Points, in no order, along strands that fork and pass close to each other.
Two points are linked if the straight distance between their rows is under 45.7. Some points are linked to none.
q_118: [ 16 -24   2  11  -4  -2   6   2   5  -2 -13   9   3   4 -19  -6  -1   5
   2 -17]
q_117: [-17  -7 -26 -21  -6 -14  22  -7  -2   5  18  -3 -11  -6 -20   8  17  -3
  18  10]
q_897: [ -6  -5  -2  -7   1   5  -6 -13 -21   2  39 -16 -28   8 -13  -9  13  21
  10 -12]
q_979: [  3   3  -5  -4 -22  12   9 -15  -2   8 -10 -17  -2   5  -9  -9  -5   0
  -1  -2]
q_146: [ -4 -11   3   4   4  12   3 -11  -4 -10 -33  -1   3  -1   6  -1 -22  -7
  -6  -4]
q_103: [ -6  17  21   8  -1  21 -13   2   2 -15 -18  14  40  15  16 -11 -12   2
 -13  13]
q_200: [ 27  10 -35 -49   3 -18   7   0  25  23   6  -3  -2 -33  -2  20  12 -11
  17  17]
q_627: [ 10 -11  12   9  -8  10  -4  20   7   9 -10   0  12  -1   6  13   8   2
 -18 -16]
q_61: [ -8  -4  -8  16   7  -9  20   4 -11 -14 -10   4  11 -11  -5   9  -4 -21
   7  -1]
q_379: [  6  -8  -1   8  -4   3  15 -13  -6 -21  19  -5 -19  -9 -12  11   7  11
   0  -2]
q_896: [ -2  -3   4   9  -6   7  -9   0  16 -18  -5  13   1  24  -6 -17  -5  30
  12 -15]
q_36: [-15  -4  14 -16  -7 -15  -4  -1  12  18 -25  17   7  28   6  12   6 -20
  -8  10]
q_612: [ 14   3  -7 -14  -7 -19   4   5  13  10  31 -11 -25 -32 -20  -2  -1 -13
   4   4]
q_609: [  4  -3  -8 -24 -15   6   7  -3  11  13  -3 -17 -12 -11   0  17  24  -5
  -3   1]
q_473: [ 10   1   5   3  -8 -20   6  13  19   7  19   1 -15 -15 -12  11   2  -7
  -4   5]
q_867: [-10 -11  -6  -7   8  -6  -6   3  -6   4  18 -17 -30  -4 -12  -9  -7  13
   5 -18]
q_524: [  5   2   0  11  -1  13 -15 -12 -10  -8  25 -14 -15   7  -2 -21  10  26
  17 -24]
q_676: [-22  12 -18 -16   7 -12  18   0 -26   6  32 -15 -13  -5  -3  19   8  -3
   4  16]
q_963: [ 12  -5   6   6 -15   0  -7 -10  16   0  13 -10 -17  -4 -12  -1  20   4
  14 -22]
q_191: [ 13 -12   9  10   2  22  -9  -1  -9  -2 -15  -3   7   7   7 -23   6  20
   4 -20]
q_351: [  4 -13  18   8  12  -2  -7 -10  -4   4 -25  21   6  23   0 -21 -12   1
  -3   0]
q_652: [ 24  22   2   8  32  29 -31  -1  10 -27 -11  39  32  17  26 -32 -10  15
  -5   1]
q_881: [ -8 -16 -22  -3  -2  -4   5   4   4   2  -9  -6  -7   5  -2  13   1   9
  12 -20]
q_86: [-15 -12 -23 -14   3   0   3   8   2  -1  12 -17 -25 -11  -7  15   0  12
  10 -16]
q_387: [ 20  -3 -23 -31   2  -7   9  -3   5   9  45 -23 -20 -22 -34   8  10   5
  15 -15]
q_743: [  5  16   4  14  12  20 -24 -12  -5 -18  10  -3   3   0   0 -39 -21  27
   2  -3]
q_388: [-15 -15   8  11   4   3 -12  -7   7  -3   7   8  -6  -7   3  20  12   9
  -5  -2]
q_593: [  1   7   0   3   8  18  -6  -6 -27 -12  21  -2  -9  15   6 -26   7  36
   6  -5]
q_754: [ -2   7  -2  10 -12   7   3  20   2  -1   1  -9   9   0   8  17  -1  11
 -13  -6]
q_582: [  2   1   6   2 -16  12  -4  -7   1 -14  23 -23 -10  -8 -18 -14   6  10
  15 -19]
q_678: [  8   6   6   0 -24  20   0 -15   8  -3   2 -17  -3  11 -12 -15  -2  26
  -5  -1]
q_359: [ -5   5   4  14   1  -4  19   1  -5 -11  -3   8  13  -1  -6  13 -15  -3
  -6  17]
q_973: [ -3  -1  26  17  -8  -2 -22   7  19  -9  -2  16   8   9   7  -6   5  -7
  -2  -7]
q_489: [ -5   5   8   9   0  18 -11  -6   5 -14 -18  -9  -5   2  11 -16 -24   6
  -5  -3]
q_163: [  4  -2  11  18  -9   4 -18  -5   5   4   8 -10  -2 -14  -3  -4 -11  -5
 -12  -6]
q_365: [ 13   3  -3 -19  -8 -20   9  20  22  22   7   5  -7 -15  -1  22  16 -14
  -5  11]
q_376: [  5  10 -23 -27   4 -14  22  -3 -23   7  39 -20 -21 -14 -18   6   5 -10
   5  11]
q_361: [ -3  -6 -12   4  10 -11  18   1 -22  19 -13  -7  -1  -6  13  15   4  -9
  -5   6]
q_77: [-15 -10  -1   7  10 -12  -3  -5  -9  17 -20  16   6  20  -1  -3 -10   6
  -3   1]
q_630: [-14   7  -2  18   0   2 -13 -19 -22  -7   5  -4   1  -1   6 -17  -9  -2
   1   7]
q_544: [ 14  12 -22 -26  -3 -22  14  -6   3   3  29  -9 -26 -29 -12  11   7 -24
  12  18]
q_460: [-15  10   1  -1  -3 -17  10   9   9   9 -18   2  19   4   6  23 -16 -27
 -11  15]
q_179: [-14  -6  -3  17  14 -12  -4  -3 -11   1 -16  10 -10  18  21   1   0   1
   3  -3]
q_688: [ -7 -14  14  -9  14 -22   6   7   5  15 -14  23   9  -3   0  24  14 -33
  -6  10]
q_510: [  1   0 -17 -25   6 -10  19   6   5  10  -6 -12 -15 -29  -5  13   0 -22
   2  11]
q_225: [ -1 -14  17  13   5   8  -2 -15   0 -20   7  10 -10  -8  -7   0   4  18
  -1  -4]
q_787: [  0  12 -11  -7 -26   3  11  -5   7   5  -4 -18   1  -3   2  10   7 -14
   0   6]
q_635: [ -6  -6 -31 -20   4 -12  13   0   0  -3  30  -7 -26 -16 -13  26  11   2
  14  -5]
q_401: [ 16  -7 -10 -11 -15   0   2 -11  22   3  12 -15 -22 -15 -14  19  20   1
   6 -10]
q_523: [-14  12  13  13  -6   5   2  -1   3 -16 -14  11  21  12  14   7  -6 -10
  -8  15]
q_486: [ 22   5 -24 -20   5 -16  25  13   0   5  20 -12  -9 -36  -6  21   5 -19
   3  13]
q_65: [-23   9   4  14  18  -1   7   3 -23   2 -19  -4  19   1  13  -3 -24 -15
  -2   8]
q_825: [  3  -8 -24 -40   3  -1   4   5  14  17  -1 -17 -19 -24  -5  22  15  -4
  10   1]
q_991: [ -1   7  -4  11   2  18 -14  -5  -5 -18   9 -20 -14  -4   1 -23 -26  19
  -2 -18]
q_283: [ -3   0  20  -3  -1 -11  -2   9   3   5 -27  23  17  41  13  -2  -4 -18
  -9   0]
q_601: [  8 -21 -10   0   5 -10  15   8   4  11   2   2  -2  -5 -18  13   5   5
   4 -11]
q_243: [  3   1  -2  27  -7  10 -21 -17  -4   1   5   1  14   5   8  -2  -3   3
  -8  -6]
q_56: [  5  -1   5  18   1 -13   3   2 -14   9  -8   5 -11   4  15   8   6  -9
 -12   4]
q_123: [ -7   5  -6  11  -1   1  27  -8 -20 -15  20   0   2  -2 -14   8  -1  10
  -2  12]
q_228: [ 16  24   6  12  19  12 -23  -3  -2 -14 -17  33  36  32  29 -28 -13   4
  -5   7]
q_776: [ -4  -8   5 -12   6 -12  18  17   7   9  -1  12   7 -16  -7  25  18 -13
  -1  12]
q_314: [ 10 -11  22   1  -4  20  -4  13   0   1 -25   4  13  12  10 -11   4   4
  -9  -9]
q_133: [  9  -9  -3  -3  -8 -12  -5   3  13  25 -16  -3   3  -7  -2  16  -8 -21
 -14  -2]
q_622: [ -7   0   2  19   7   7 -33 -15  -2   4  -9  15  20  20  20  -1  -7   0
 -11  -1]
q_405: [ -2  -6   1 -14   9   2  25   9  -8  -6   9 -13 -12 -28 -12   6  -1  -6
  -1   9]
q_655: [ 14  15  15  16   2  31 -34  -2  12 -17   6   1  18   4   9 -28 -11  25
  -3 -16]
q_256: [ -7   7  11   3   0  10   5   4  -9  -8  -1   2  10  13  -6 -30 -14  25
  -1   9]
q_7: [-19   3  -3   4  19  -5  14  -2 -31  17  -3  -9   0  -1   5  -2  -8   2
  -5  10]
q_372: [ -3  17  -3  18   5   9 -31  -1   6 -20  -8  15   8  20  23 -23 -15  14
   8  -7]
q_24: [ -6  10  17   9 -14  -4  -2  17  11  -1  -9   6  21   6   6  11  -9 -21
 -21   9]
q_125: [ -9  11   4  21  10  -2 -11   9 -12 -13  -4  17   2  21  24  -9   0  15
   2   5]
q_632: [ 15  -7  13   7   8   0 -12   0  -1  -5 -32  23  24  37  17 -13 -19  -7
 -10 -11]
q_154: [ -2  18 -11  -3  -5 -23  24  12   2   9  -3  -2   3  -6   2  18  -4 -26
  -1  24]
q_31: [  0   5   5   5 -11  -4   7   6   7  -6  -6   8  -6  26  -6 -13  -8  17
   2   2]
q_461: [ 24  -4 -16 -31   0 -19   6   8  25  23   1   0   6 -36  -7  25  14 -23
   4  14]
q_712: [-16  -2   2 -10  -2 -12   0  12  10  13 -12   2 -10   9   6   6   6 -13
   5   8]
q_62: [ -2  11  22  11  -5  21 -21   4   9 -15   3   7  22   7   7 -14  -1  13
  -7   2]
q_73: [  1   0 -10  -5 -11  -3   8   3 -16  18  20 -15  -7  -9  -8  -4   9   1
   2  -1]
q_134: [ 15   1  11   7   0  27   0 -19 -17 -11   3   3   4  10   2 -25  11  32
   5   0]
q_854: [  5   4   5  14  21  11 -13  -4 -17 -10 -32  26  32  30  28 -17 -10  -6
  -1  -2]
q_259: [-11  -2   4   1  -3  13   3   9 -11 -12   8  -9   3  -5  -7 -20   1  14
  10  -7]
q_751: [  8  -2  18  14 -19  -6 -21   0  22   1   8   1   0  -3 -11 -11   9 -13
   4 -14]
q_282: [  2  -4   3 -20  11 -19  15   3   1  26 -28   5   6 -11   6  15   8 -43
  -4  18]
q_97: [-22   0   7  -2  -2   1   3  10  -4  -8  -3  -2  -7  -5   1  -4   2  -4
   7   6]
q_727: [-21 -20  20  -4   6   6 -13  -2   8   3 -16  14   9  -1   0  10   8  -8
  -6   3]

A fork is a point with three links. Follow the links from the first point to the second and name the forks in between, in order.
q_582 / q_200 | q_963 q_609 q_510 q_544 q_365
q_854 / q_825 | q_632 q_259 q_582 q_963 q_609
q_259 / q_7 | q_632 q_179
q_676 / q_460 | q_544 q_510 q_609 q_963 q_751 q_62 q_523
q_31 / q_379 | q_259 q_582 q_963 q_751 q_62 q_523 q_359
q_609 / q_361 | q_963 q_582 q_259 q_632 q_179
q_314 / q_461 | q_524 q_582 q_963 q_609 q_510 q_544 q_365
q_523 / q_510 | q_62 q_751 q_963 q_609
q_361 / q_867 | q_179 q_632 q_259 q_582 q_524

Name the points in between on the shortest way along the links from the first point to the second, in order.
q_461 / q_24 | q_365 q_473 q_612 q_544 q_486 q_510 q_825 q_609 q_401 q_963 q_751 q_973 q_62 q_103 q_523
q_405 / q_117 | q_510 q_825 q_609 q_401 q_963 q_582 q_524 q_897 q_867 q_86 q_635
q_24 / q_372 | q_523 q_103 q_62 q_973 q_751 q_963 q_582 q_259 q_97 q_712 q_36 q_283 q_632 q_351 q_77 q_179 q_125
q_489 / q_979 | q_991 q_743 q_655 q_62 q_973 q_751 q_963 q_401 q_609 q_787
